A landscape with many valleys, sampled at points; each row gives a point and its height.
From any point a ball takes the steepest step (drop divided by distance) to one of its 2 nearest points. It stops when none of these is lower. Distance is the straight distance between rows; heights are no part of it.
z207 height 0.01: [-19  -7   4  -4 -28  36  14   0  25   6   6  35 -33 -22   4  35  -9   0
 -10   4   5   8 -12  15   1 -16 -21  26 -37   3 -29  19  10 -29 -53 -19
 -33 -22 -49 -10  12 -13  13  18 -46  41]
z78 height 1.22: [ 24 -41 -29   2   5  45   2  20  19 -27   7  39  37  -4  25  45 -60   4
 -55  -9  26  13  21 -36 -33  36 -24 -26 -24 -19   1 -38  -3  22 -16 -53
 -33   3 -15  10  22  -7 -10 -11  23 -17]
z879 height 3.04: [ 55   2  33  27 -17  -1 -25   9  -3  16  16  -5 -21  26 -80  15  -1   8
  17   5 -11 -21 -18   7  20  -6 -20   6  14  33 -14  23  15  15   9  -4
   4 -35  13   3  27 -25  36  24   2  19]
z100 height 3.42: [ 24   5  -3  39 -16 -13  17   4   7 -17   1   0 -24   4 -20   8 -20  -9
   7  -8  -6   6 -50  -4 -17 -10 -27  -2 -35  -9 -24 -24 -10  20 -26   9
 -34  -3 -33  -2 -15 -13  -7  -2  15  23]
z239 height 3.79: [ 33   1   5  22 -14   0  -7  14   3 -10  16 -36  -9 -22 -31 -26   4 -11
 -17  18  18   5   0  15 -45   4  28  25 -50  -9   7   9 -33   2 -23  41
   4 -17 -46   6   1 -61  38  14  -2  25]
z404 height 1.78: [ 23  10  13  29   5 -13  35 -18 -32 -10 -15  12  42  20  -4  29 -21   8
 -28  -9 -33  22   0 -39  -6  -5  -8 -25  52  26  -2 -25  26   5   2 -25
  -4  32  42  10  -3  26  -4   9  35  -3]
z667 height 2.09: [-17 -16  -1  -1  10   8  10  -4 -15 -26 -15 -22  26 -12 -12  -7   2   4
  13  28  15  19  29  -6 -21   3 -21   5 -33 -22  -9 -26 -30 -14  -2  13
  51  29 -28  19  -7 -39  35  24  35  -1]
z145 height 1.77: [ -9 -28  -7  35 -14 -10  26  16 -22  -9  -5  -6  32  -5  -7 -12 -13   1
   7  24  -2 -22  33  12 -39  -7   6  30  23  -6   3 -30 -12 -15 -35   6
  37  34 -23  15 -10 -21   9  24  17  13]
z783 height 2.25: [ -6   1  24   5  32  20  24  -4 -24 -17  27   0  12  -2 -13 -26   6 -12
  27  38  49  11 -11  -1  -3  37   5 -20 -13 -18 -17 -23  46  12   4  57
  27  -9 -19 -33 -26 -29  37  21  12 -26]
z5 height 1.32: [-15 -35 -22   6 -21   1  -8   2 -16 -43  10   7 -18 -11 -24  29  -4   7
   4 -34  -2  -1   9  -3  17  -8 -15 -29 -36  19 -29 -23 -38  23  33  -6
  43  21 -37  16 -17 -28  -4   3  -1   8]
z486 height 1.86: [-35  -5   0 -45   6  37   1  12 -25 -17  -9  30  39 -23   4  -4 -39  -5
  18   9  10  30  36 -29 -35  11 -13 -52 -28 -12   9 -66   1  -9  -5 -19
  22  16  -6  21  -8   4  -4  16  27  -4]
z762 height 2.68: [-35  18  -5  -5  -8  -9  -4  -2  -5   7  21  -5   0 -14 -35  35 -11  35
   0 -56  -9   2  47  21  -5   3 -18  -4   1  57  14  34 -42  55   5 -11
   9   1  21  27   2 -27  -8  21 -28  -1]
z742 height 1.60: [ 19 -43  -7  -9 -16  19   6  -2  12 -17   4  38  39  -1  11  22 -17  11
 -22 -22 -19  20 -24 -30 -48  20 -26 -36  -6 -17  18 -26   2  24 -28 -50
 -28   0  -2 -10  28  16 -16   3  44  -6]
z353 height 4.96: [-18  -9 -14   5  -4 -11 -10 -14  30  26   7   0 -32  32   3  35  61 -19
  13   0 -22   6  22  19  52   4  13   2  -3  34 -26  32   1  -3 -10  12
   2 -18 -16  17  20 -21   5  23  -2 -22]
z135 height 2.95: [-15  11 -18 -14 -22   1 -10   8  12  12  43  -5 -21   8 -54  22  42  20
  39 -21 -12  13  31  20  -6   1  -3 -18  15  40  12  63 -28  58  -9  26
  28 -19  18   6  20 -43   5  42 -25  17]
z793 height 1.05: [ 27  14  -8  58 -10   2  39  -1  32  13  -1 -18   8  26   1  -3 -28  -7
  -9  36 -14  -7 -32  34 -25 -22  31  31  28   3  23 -17  46   3 -45  40
  -3  -7  15  -1 -25 -33  -1  19   8  28]
z59 height 1.28: [ 14 -20 -13 -21  15  16 -23  16  26  10  16 -19  -8 -26   1 -53  23 -11
  16  38  40 -16   1 -24 -12   1  -1 -14 -55 -27   0  -9 -34 -31 -39  -3
  -3   2 -34  17  -3  11  12  13  27   4]
z376 height 5.43: [-41  38 -19  12  -1 -16 -11  -9  -7  27 -47 -14 -18  21  -3 -43   8 -35
 -17  10 -42  10   6  15  21 -55  15   2  10  15  40  13   8  39   2  29
  13   2  19  -7 -24   9 -44  -6 -27  24]
z111 height 5.71: [ -2  38  53 -26  31 -24 -10 -26 -43  25   0 -15 -13 -15   5 -34  13  25
   5  10  36 -23  -8  -1  32  -6  -4  34   1 -31 -10  33  27 -47  13  27
   5   8  33 -12  -9  21  -7  -8 -40   9]
z385 height 5.31: [-30  40 -23   0   4 -14  -7 -12   9  40 -36  -4 -41  12  19  -4   2 -26
   1  -3 -47  42  -7  26  17 -39  44  -3   7  -4  40 -11  24   6 -18   4
   5   6  19  31  -7  37 -60   3  -5   6]
z761 height 6.03: [-39 -15  31 -44  23  16 -27   9   5  12  13 -29  29 -37  35 -16   1 -41
 -14  -4  23  40 -10  12 -10  21  -8  24   0 -39  37  26  36  16  47 -29
  36   1   1   3  20  51 -29 -51  -4 -10]
z409 height 0.57: [ -6  -5 -21  -3 -11   4  13 -27   0 -19 -16  19   3 -46  62  15  10 -23
   0 -12   3 -13  -1 -19   2 -14 -20   0  -4 -31 -13 -31  -4  -3  25   5
  -7  33 -13  15 -39   8   7   6  -3  -8]
z317 height 5.06: [-28   6 -26  17 -27  27  10 -21  34  21  -6   9 -14  39  16  35  13 -14
   0  -3 -29  26 -16  26  23  -5  28 -28  18  36 -14 -13  18  -3 -26  -8
 -18 -35  -6  31   5 -13 -17  26  19 -18]
z518 height 1.80: [-24 -24 -20 -14  14  28  -6  14   3 -34 -25 -11  11  -5  -6  12  -6  31
  -1  10  19  43  49 -23   1  30 -11 -19  -3 -12   8 -16 -36 -18  33 -25
  46   6   0   3  -7 -14  37  23  43 -37]
z590 height 0.87: [-32 -13  -8 -12  -3   8 -32  21   2  23   3  -7   7 -17 -20 -36  53 -28
   2  35  15   5  31   1   6 -24  -3   5 -37  19  -4  22 -59 -43 -26 -13
  21  11 -40  20  15  -5  17  -2   4  26]
z503 height 0.92: [  4 -35 -33  38 -25   7   8  -7  20 -60   5  13 -16 -12  32  35  -5  -4
 -23 -12  10  -9  11   4   5  19  -5 -19 -14 -11 -38 -25 -19  -2  22  16
   9  33 -49  -1 -40 -18   4  32  -8 -26]
z58 height 1.90: [ -6  36  12  16 -16 -17 -28  10  24 -15 -37   0 -10  50 -28 -11 -20 -14
 -48  -6 -39 -40  44   0  21 -31  -2  13 -34   3   4  25 -36  14  39 -23
  -1  -9  13  11  -3 -44 -22 -14 -23   2]
z441 height 2.96: [  0   4 -24  -4  16  32  -7  24  25 -13  12 -21 -22  16  23 -25   4   8
 -10  26  -4  10  10  23  16  12  75 -25  38  25  17  44  -7   8   0   2
  27 -22  30  -5   7  19  -6  14  19 -36]
z910 height 1.97: [-32   1  -9 -27  35  12  -8  15 -33  18  10 -10 -12 -28   8 -30  28 -13
  50  53  67  39  -1  -6   5  19  15 -13 -31 -19 -12 -19  24   7  19  69
  47  15 -15 -27 -13 -12  27  18   2  -7]
z426 height 2.77: [  4  -7 -17  -1   6  -5 -15   2  26  11   0 -50 -20  14   4  -7  11  20
  20   2  -8  14  -4  24  12  10  33  -6  -1   1  12  26 -42 -23  14   0
  16 -14   7  20  -8   5   2  -7  47 -40]
z591 height 0.45: [  0  10   1  -7 -24  -7  -1   1   4  10  -8   0 -31 -19 -11 -15  24 -20
  10  15  12 -18   2  11 -20 -31  -6  16 -39  27 -23   8 -34 -53 -47  -3
 -28 -10 -53  26  22 -18   5   9 -29  35]
z153 height 1.16: [-14   3  -8  27   4 -24  26 -31  12  23 -18  30  36  40  -1  22  -8  -1
  -9  -5 -43  -7   7  -1  44  -7  -1  25  25   6   5 -39  61 -19 -12  15
   4  27  36  41 -11  10 -27   4 -26   4]
z461 height 5.19: [-23  25 -36  -3   0  -2  -6 -17  10  18 -14   0  -7  21  23  27  -3 -18
 -26  -7 -64   7   4   8  19 -17  28 -39  30   7   3 -20  29  -8   9  -7
  25  -4  18  48 -19  13 -41   0  18 -17]
z553 height 3.47: [ -2  20 -13 -13 -32  -3  -3   3 -12  14  15 -25 -25  12 -67 -15  12  19
  33 -22 -12  27 -34 -27   6 -38   5 -40   7   8  13  15 -29  -9 -26 -18
   2   2  22   3   8   8 -16  10  14  18]
z544 height 1.33: [  1  -2 -34  30  -7  -2  40  -8  19  23 -24  11  24  33  34  20   2 -12
  -8   8 -34  -4  -1  31 -27   8  32  28  54  16  31 -25  57  -1 -32  24
  -6  17  53  19  -3 -17  -2  20  -9  -1]
z968 height 5.62: [  8  39  15   6  12 -33   1 -19 -21  42 -28 -40  -8  -5  -5 -22  14 -18
 -18  26  13 -33   4   8  43 -17  33  49  15 -16  -3  65  28 -23  21  58
  -7  32  51 -10 -26   5 -16  20 -41 -24]
z517 height 3.99: [ 47 -10  47   5  -1  -7 -37   7 -16   3  18 -24  -4  -1 -63 -27 -26  -3
 -19  10  -1 -22 -12   7 -27  15   8  -1 -46   4 -12   0 -35   8  14   1
  11 -28 -49  36  11 -59  15 -18   2  45]
z764 height 1.69: [ 26  -4 -11   8   6  -7  36 -38  51 -12  21 -13  12  43   8  15  49   0
 -21  22  -4   9   5  -7  52  42  23  20  53  19   6   5  39  17  23  20
  -6  -4  64   8   7   9   9  43 -31 -38]
z529 height 5.82: [ -3  19  45  -7  21 -23 -22  -6 -28  31 -11 -11  19 -23  22 -36  -3  -1
 -23  -4  19 -35  -7   2  31  11  13  24  54 -34  20  58  51 -32  43  10
  -2  21  45 -10   0  65 -17 -41 -34 -13]
z830 height 1.46: [ -7  41  14  41 -22 -17  20 -11 -16  -2 -37  13  32  26 -30  31 -31  25
 -36  -6 -56 -16  19 -22  28 -11 -11   2  42   6   0 -11  26 -26 -12 -21
  14  39  37  39 -24  36 -27  12 -11  -9]
z158 height 2.31: [ 23  -4  27 -14  -5 -15 -29 -20  -9  23  -8  -1 -12  11 -14  22 -13  10
  20 -21 -11 -21   0 -20   4   7 -20 -12   3   4 -28 -11 -24 -12  14 -33
 -37  -7  11  36   2  24  17 -17  21 -20]
z344 height 3.14: [ -6   3   3  -5  22  31  12  16  -6  11  28  -9 -27 -17  26 -12 -18  25
   6  20  14  37 -29   2  11 -20  47   2  50   0  23  26  32   4  -9  10
   2 -29  30 -29  -4  21   1   7   7  10]
z77 height 2.58: [ 55  16  13  30 -10  -6  15  -7  11 -41  -3  -5   9  20   5   0 -38   4
 -20 -10  -1 -30 -36  26 -25  18 -10  31  13 -24   4   1  33   0 -28 -16
 -59 -19  12 -54  35  -9  22  -8 -31  24]
z291 height 3.10: [ -9 -10   0 -14  30  19  21  -7  -3   7  20  -2  20 -37  33 -24  22  -7
  49  12  37  19 -33   3  -6  12  37  19  59 -32   6  11  31 -18   8  29
  29  10  12 -25   5  25  18  -2  -5   9]
z582 height 2.19: [ 35   2  18  14  12 -13  -5   0  18   2   0 -22 -22   0  23 -31  23  -2
  34   8   5 -31 -14 -27  -2  27  11  15  21 -32   4  31   8 -10   3  14
 -37   3  26  -7  -3  24  39   9 -17 -13]
z496 height 2.14: [ -4  13   9  19   5   1 -30  17  -9 -19  -4  -7 -12  -1 -11  -6 -15  12
 -36  10  -8  -7  43   6  -1 -27 -18  31 -45  34   4   1 -40   9  25   8
  13 -21 -18   8 -12 -49  -5 -28  -4  14]
z756 height 0.74: [ 39  23  14  55 -15  -7  21   0  17  16 -18 -17 -55  16 -21  38 -28   0
   7  23 -21  18 -32  22 -17 -18  23  25   4  46  14   3  31  11 -18  15
 -44 -28  23  10   1 -40  11  32  -8  32]
z678 height 0.85: [ 26 -56  -2  25 -17  52  23  37   6 -33   8  18  -7  -9   0  28 -75  20
 -32  -7  13   6  -7  17 -41  41  -7 -23 -35 -18 -27 -36  -7  12 -22 -38
 -26 -21 -36  -4  38 -20   4  17  15 -12]
z228 height 1.41: [ 37   7  30  15 -32   1  -5  12  24 -45   3  24 -18  25  -5 -14 -41  20
 -47 -23   2 -49   2  20   7  11  14   8 -44  -7 -15  18 -29  -4   0 -45
 -36 -33 -22  -4  10 -36  -3 -11 -32  -2]
z222 height 4.53: [-32  49  -1 -19 -36 -25  -7  -8   0  -2 -36  -9 -19  12 -14 -27   7   0
 -33 -31 -32   4 -18 -14  54 -23  36 -43 -26  -5  29   8 -24  -3  10  -7
   9   7  16 -10  -5  20 -50 -45 -10  -4]
z937 height 1.65: [-11  15  -7   3  24  32  40  17 -41 -34  -8  18   9 -37  -4  -5 -57   7
 -10  12  36  11 -16   5 -47  -5  20  -2   4   4 -23 -40  26 -14   7  48
  46  -4 -32 -26 -16 -36   1  13   7  14]
z700 height 1.47: [ 19  -7   1  -7  -3 -31  27 -20  45   2  17 -22  34  30  14   1  49   3
   3  -4 -22  -1 -13 -11  41  50  -3  22  48 -33  31  28  20  -4  -1  -3
  -9   9  66 -17  27  21  24  13 -22 -32]
z936 height 1.18: [  3 -40 -22 -17  14  18 -52  28 -25  -7   5  12  16  24 -25 -24 -28   9
  24 -12   0  -3  26 -22  -6  -1 -30   1 -40  68  11  -1 -68  32  67  -1
   2 -20  30   8 -27  14 -15  -1  27   6]
z8 height 0.75: [-19  11   6 -21  19 -32  12 -32  -7 -10   2 -18  33   6   5 -14  15  25
 -28  -5 -26 -14  -8  15  19  22  -3  19  -2 -44   3  -4  -1 -17 -17   2
  36  27   5 -24   0 -17 -21 -19 -11 -25]
z624 height 1.87: [ 38  -7  10  21  17 -15  30 -41  20  12  -1  -9   6  37  29   9  13   3
 -25   3  13 -21   1  -1  21  26 -12  43  50  30 -17 -26  44  24  38   3
 -34  15  28   1  -1  15  30   5 -26 -32]
z281 height 4.85: [ -8  29  15   3 -13 -27 -11  -1  18   6   5   3  -7   4  -8  18  45  -2
   1  -2 -26 -29  32  15  42   1  21   2  -5   7 -19  35 -22 -55  -9 -16
  43  -4  -4  25  16 -12 -13  10 -22  -9]
z214 height 0.81: [-16  15  -1  -4  22   0  17   5 -56  21 -25  -1 -30 -41  25  20 -24  10
  15  10  17  33   1  -7 -33 -45   1  22  -5  40 -12 -21  23 -19 -25  31
   6  -1  -1   0 -15  28 -13 -11   2  38]
z372 height 2.55: [ -1   4  17  -8   8  10   9  -7 -39 -38  19  -6   0  -4 -35 -16  10   6
   8   5  14  14 -18  -7  31  11   2 -26  10   8 -23  12  -1  15  34  46
  36  -8  -2 -40  -4 -37  19  18  -9   1]
z858 height 3.73: [-33   0 -30 -31 -13  -1 -32  12  19  31   4   1 -24   8 -32 -28  27 -11
  17 -10 -16  25  -6   0  24 -21   1 -38  18  26  46  50 -36   7  -5 -19
  13 -29  21  -8   1  48 -29 -17  22  17]
z594 height 2.83: [ 13  22  39  -2 -14 -12   5   3 -15   5  34 -12  12  22 -65  -5  36   8
  30   9 -11  -9 -34  10  37   3  11 -23  26   9 -23  32  17  -7  12   7
  57 -17   8  -7  15 -35  38  14  -3  20]
z448 height 4.12: [-23  10 -23 -52   0  -6 -36  22   4  -8  -7   9 -22   7 -13 -39 -19   1
   9 -42  16  -9   2  -3  -9 -15 -11  -7 -60 -29  18  20 -35  29  -2 -22
 -55 -17 -10 -21   3  34 -31 -48 -12  15]
z635 height 3.15: [ 28  12   4  27 -13 -27   9  -8  -1   4  -3  32   9   7  -5   3 -30  -1
  -3 -11 -22 -14 -26  -8  -4 -11  -3 -28  21   9 -32 -38  29  -9 -33 -19
 -41  -2 -34 -12   1   0 -27 -24  14   8]
z423 height 2.40: [-16 -24  -9  -8 -10 -10  -4   3   7  -8  17  19 -42 -15  12   1  46 -16
  58  10  25  -4  -1   2   1  -4 -24  21 -17   7 -14  30   4  -6 -25  26
 -32 -12 -14 -29   3   5  22  16 -35  11]
z826 height 1.15: [-12  27   9   1  29 -55  -3 -38 -39  22 -35 -31  41  -7  -3  -7  -7   5
 -34  -7 -14 -51  25  27  12   2   6  22  -1 -44 -20  11  -5 -41  31   6
  15  62   5   8 -19   9 -21 -33 -19 -35]
z839 height 1.66: [ -6   0 -23 -34   9  16  -9  16  -3  -3   5 -16 -38 -46  21 -22  15 -36
  23  33  70  -3  -5 -11 -32  17   3 -19 -30 -21   2  -7  -5   0  -8  47
   9   9 -32  -8 -18  17 -11  -3  -5   2]
z792 height 6.35: [-44 -13  -5  -6  16 -20  -5  -7  -9  18  21  34  87  -2  35 -14  28 -10
   5   7  -5 -22  23   5   9   5 -15  27  39  -6  23 -19  37  17  22   6
  32  20   4 -30  15  14  17 -34  -7   7]
z479 height 1.45: [  5   3  -5  17  12 -26  -1 -14 -37  12 -24 -35  24 -11  -6 -27 -17   0
 -19  15   7 -49  29  10 -22  17   1  26  -9 -17 -15  -3 -14 -26  -5  25
  12  32 -25  16 -41 -10   1 -20  20  -6]
z653 height 3.93: [-43  -9 -24 -36   1 -12 -45  28  10   5  -1  21 -11  -6 -12 -22  26  -1
  -3 -39  -8   1  31  14  19  -7  -1   1 -23  34  31  26 -52  36  21  -7
 -15 -22   0 -12 -11  39 -55 -37   9  -1]
z338 height 1.14: [ -2   3  -5 -12  -4  -9  21 -18  21   2 -11  -4  17   0  15  13   4  27
 -13 -11 -34   6  -7  -2   9   4  -7  17  18 -37  29   9  13  -7 -14 -20
 -14  11  33 -12  36   4  -3 -25  -7 -10]
z597 height 1.17: [ 31 -32  11  15 -12  24   9  16  13 -31  17  -2 -22   1  16   4 -28  19
 -34  10  30 -35   5  19 -18  55  -6  14 -18  -2 -19  -6 -11  -8 -25 -33
 -45 -29 -32  10  33 -19   7  -4  -7 -21]
z729 height 0.44: [ 21  38  -5  12   7 -18   2   6 -28  28 -40   6 -30   1  -6  45 -27   5
  10  11 -17  13   0  17 -24 -53  -8  31   8  57  -3 -14  30  21 -19  14
 -26   0   9   6  -1  -3  -8   2  12  20]
z720 height 3.60: [  1  13  -9  -6  -8  28  -3  18   3  10  22 -50 -25 -21 -34  -6   9  11
  16  38  36  31 -10 -12 -42 -24  -5  17 -30 -16  25   0 -29   6 -11  21
  13 -18 -13  -9  -9 -44  61  25   1  31]
z822 height 3.21: [ 54 -20  40  39  -9  17  -6   0  -5   6  -5 -17 -45  26 -41  -7 -36  14
  13  22  16  10 -25 -10 -37   6 -31  29 -18   5  -7  -7   6  16 -12   4
 -31 -38   1   5  23 -24  51  37  16  11]
z117 height 1.59: [  7 -39 -18   2  -3 -11 -14   5 -23  -5  -8  13  -2   9 -51  21 -20  19
  14 -42 -24  16   6 -15 -13 -16 -40 -20 -33  42 -22  -5 -48  43  35 -28
   1   0  -5  26  -5   5 -16  14  31   1]
z934 height 5.54: [ -4  25   6  21  -6 -36 -23  -4 -12  13 -15 -14 -30  -2  18 -48  23 -27
   3   5 -13 -34   8   5  30 -35  17  13  22  -5  22  45   8   4   8  49
   9  13  18 -28 -37   2 -28   9 -37   5]
z787 height 1.51: [ -3 -38  -2 -30  -1  21 -33  31  15 -26  -2  10  29   2  -2 -20  -8  13
  19  -8   5  16  27 -35  10  17 -20 -18 -17  27  24  11 -66 -10  38 -26
  18  -3  32  15 -13  16  17  -3  65 -16]
z38 height 2.06: [ 30  -1  43  15   9   5  11   4 -45  -2  -9   4 -12   9 -24  46 -25  33
  -8 -11  -6  40   3 -31  22  -5 -20 -18  26  23 -27 -13  18 -17  -5 -27
 -23   8  25  22  27  21   5  -2  24  -7]
z757 height 4.71: [-34  29  -5 -27  -2 -34 -41   4 -11   7 -22 -29 -18 -11  -6 -18  35   4
  -6   3 -28 -10  15  15  59 -25  22  -7 -21  12   6  30 -44 -12  13  14
  46  12   3  11  -9  17 -10 -21 -27  -3]
z656 height 3.20: [-29 -21 -25 -34  -9  11  -4  -6   5  13  16 -19 -24   6 -52   5  29  24
  57 -28  10  20 -12  -3 -26 -11 -20 -29  -4  17  16  29 -37  17 -15  -1
  11 -15   8   0  16 -11  15  33   1  12]
z524 height 1.67: [  4  -6  16  25 -45   8   1   4  43 -24   2  32   5  45 -17  13 -20  10
 -54 -21 -33 -32  48  11  51 -11 -28 -10 -24   4  -6  13 -24   1   9 -60
 -24 -20  -5  17  28 -17 -27   1 -21   5]
z573 height 2.39: [ 51  12  13  10  -4 -14  14 -31  14 -20  11 -20 -11   9 -14 -39  -3  25
   4  12  14 -30 -31   4  -3  24  -1  14  12 -49  11  32   9 -19 -30  11
 -30 -13  23 -57  19 -20  23  -2 -23  -8]
z79 height 2.01: [ -5 -44   5  -4 -19  26  25  -1  -3 -18  17  44  34   9  32  29 -36  -1
  10 -33  -7 -18 -12 -18 -43  25 -32 -17  13 -34 -23 -48  30   6 -41 -24
 -18  12 -14 -16  21  13  -9   8 -12  24]
z981 height 0.95: [-38  -7 -21 -22  12  18   1  -3 -17 -24   5  10  34 -24  56  16  -3   2
 -13 -25  -9  -9  47 -15  -5  -3  -1   6   6  -1 -12 -27 -11 -20  36 -16
  28  21   4   8 -17  14  -5 -29 -12 -12]
z516 height 1.23: [-23  15  -3 -15  17   4  -5  30 -40 -27  -5   7  -8 -45   2  -1 -36  22
 -15   5  13   7  -1 -18 -22 -27  27 -11 -15  31 -12 -27  -7 -17  -2   9
  20   0 -18  -1 -15   3 -20 -11   8  17]
z47 height 2.41: [ 10 -29 -15  21  20  22  26  14  -6  -8  20  41  24 -14  12  11 -27 -25
  27   5  17  20 -15 -15 -39  -3 -36  -5   5 -15  -6 -53  39 -11 -48   8
 -15   9 -30 -18 -13   1  14   5  29  29]
z866 height 6.46: [  8 -13  -8 -15  26  10  14   9  -7   7  21  12  77  12  49   0  32 -24
 -18 -11  26 -26 -22  19 -14  24 -15   4  60  -9   3 -35  33  37  44  -4
  21  -3  18 -42   9   6   7 -29  10 -13]
z55 height 5.91: [-13   0  28 -45  20  -9  -2   4  16  13  -1 -15  11 -14  43 -14  13 -28
  -7  -4  -2   1   3  33  24  10  19  33  40 -32  31  65  26  -5  20  -6
  20  17   7  -1  14  48 -16 -45 -21 -15]
z572 height 2.02: [ 26  -3   2   0   0  -8   6 -18  27   3  -3 -21 -32   5  37  19  40 -19
   1  -3   2   3 -11 -10   8  30  -6  23  12  -2 -15  12  13  32  42   7
 -31   1  13  -2 -28  19  33   6  -9 -33]
z632 height 1.39: [-29 -40  -8 -29  -7  29 -13  10  -9  -1  23  36  49   7  30  17 -21   6
   2 -17  -3  -9  37 -19 -11  22 -26 -38  -7 -14  -5 -43 -23 -21  26 -65
   3  -2 -12  44  -8  19 -10 -13   9  -9]
z867 height 6.20: [-60   6   4 -13  38   9 -10   1 -11  36  31   9  63 -44  49   1  12 -40
 -13 -12  12  -4  -6  -5  -7  17 -18   7  10 -35  18 -24  42   9  41   1
  35  21 -13 -22   4  28 -18 -50 -10   9]
z962 height 2.20: [ 21  -1  -8  19 -26 -25  10 -19  25 -24  -1 -13 -56  -1  24  15  36  -6
  13   5   5  -4   3  -1  17  -7  -4  29 -32   4 -14  31 -19  16  -1  25
 -26   4 -18 -17 -20 -17  16  36 -40  -4]
z958 height 2.42: [-49  25 -31  -9  -8  10 -25  15  -8   4  -4  -2 -23  -6 -20  22   0   7
 -12   2 -18  20  39   9  -8 -46 -17   0 -23  50  17  20 -24  37  11   8
  25 -16   4  -3   0 -35 -14   7  -7   0]
z765 height 2.27: [-17  -1 -14 -14  10  17   4   8  -6   3   4  43  20 -13   8  19  -6 -18
  23  -4  20  46  -2 -20 -31 -18 -33 -51  -9   2 -17 -61  25  16   2  -7
  -7  17 -44   3 -11  11  -1  -9  43   6]
z447 height 3.66: [ 25  -7   7  43 -20 -20  25 -27  34  -1  10 -14 -17  29 -25   0  25  -2
  21   7  -6  -1 -68 -11  25   2   4  19   2 -24  -5 -16   8   7 -13  32
 -14  -2 -17  -5  -6 -32  33  10   1  10]
z844 height 6.56: [ 14  14  -6 -14  39  16  35 -29 -18   7  13   7  47 -15  50  14  -8  -7
 -12 -17   6  -9 -59   3 -14  23  15  -9  45 -22 -26 -44  62  28  39  15
   8  10  17 -37 -20  15  -3 -26  21 -29]
z15 height 2.54: [  3 -11  -9 -12 -14   3  -7 -12  11  44 -11  -6  -2   1  -9  12  33  -9
  35 -15 -20   8 -20  21   5   1   6 -17   9  15  -6  -9 -26 -18   8 -15
 -14  10 -17  29  -1  30   0 -19  51  -7]
z392 height 2.76: [ 64   0   1   7  -7 -14   9  -3   1  -2 -17  31  13  -2  27  41 -29 -10
 -34  -9  -2 -12  -8  11 -67  18 -10   9   0 -14   2 -19  23   7 -44 -42
 -84  -1   8 -21  45  11  -5 -11 -20   2]
z907 height 4.32: [ -3  26   2 -38   0 -33 -20   2   9  -5 -23   0 -23 -13   8 -51  -7 -18
 -24 -35   3 -15 -20   1  12 -11  13 -25 -40 -35  27  -4 -26  15  33 -17
  -5   8 -25 -18 -16  51 -44 -67   5   2]
z464 height 2.62: [-10 -25  18 -28  34   3 -10  27   5  -9  19  34 -11 -21  40  -7  74  -8
  63   6  47  -2  11 -19   8   9 -14 -30  10   3 -38   7  -7  -1  19   5
  -4  -1 -15 -21   0  13   9  27 -14 -20]
z4 height 2.94: [ 45  34  18  16 -19 -38   8 -10   5  10 -25  31   6  11   2  20 -12  -5
  -5 -10 -11   7 -24  -8 -15 -22  23 -21   6  -6   8  -4   2  -6 -44 -46
 -86  31  -4  -7  29  23 -27 -21  12  -3]
z110 height 0.43: [ -1 -24  20  20  -8  45  30   8   7 -14   0  35  -5 -11   8  54 -41  21
 -33   7   0  34   6  13  -7  -6  -6   3   1  15 -25 -23  17 -21 -38 -35
 -20 -11 -34   4  36  -1   8  22  -1   9]
z809 height 3.39: [ 23 -25   6  10  13  49  -7   7  14  -5  10 -23   3  15 -20 -28 -22  19
  26  33  33  14   2 -28 -38  15 -18  18 -24 -29  20   2 -18   3 -28  13
  -2 -47   2  16   6 -31  46  10  31   5]
z956 height 2.85: [ -8  -7  23 -29  18  -2 -17  27  -7   6  25   1  12 -29  10 -32  41  -2
  57   9  26  -2   0 -15  17  10  30 -24  26 -13   0  36   1 -19  -4  -7
  29 -16  -1 -21   7  34  24 -16  14  -9]

Call two points neighbours if one is among the 2 nearest of the other. Go from one point of each pair to the other, from neighbour to neighbour, staying as low as possible. Name the highest point that can't be avoided.
z936, z729 -> z47
z729, z153 -> z544
z8, z409 -> z667
z936, z409 -> z117
z207, z153 -> z783

Two balls start at each pair of points below. Name the first point that both come to, or write never.
z517, z720 -> never
z956, z582 -> z572
z573, z291 -> z572
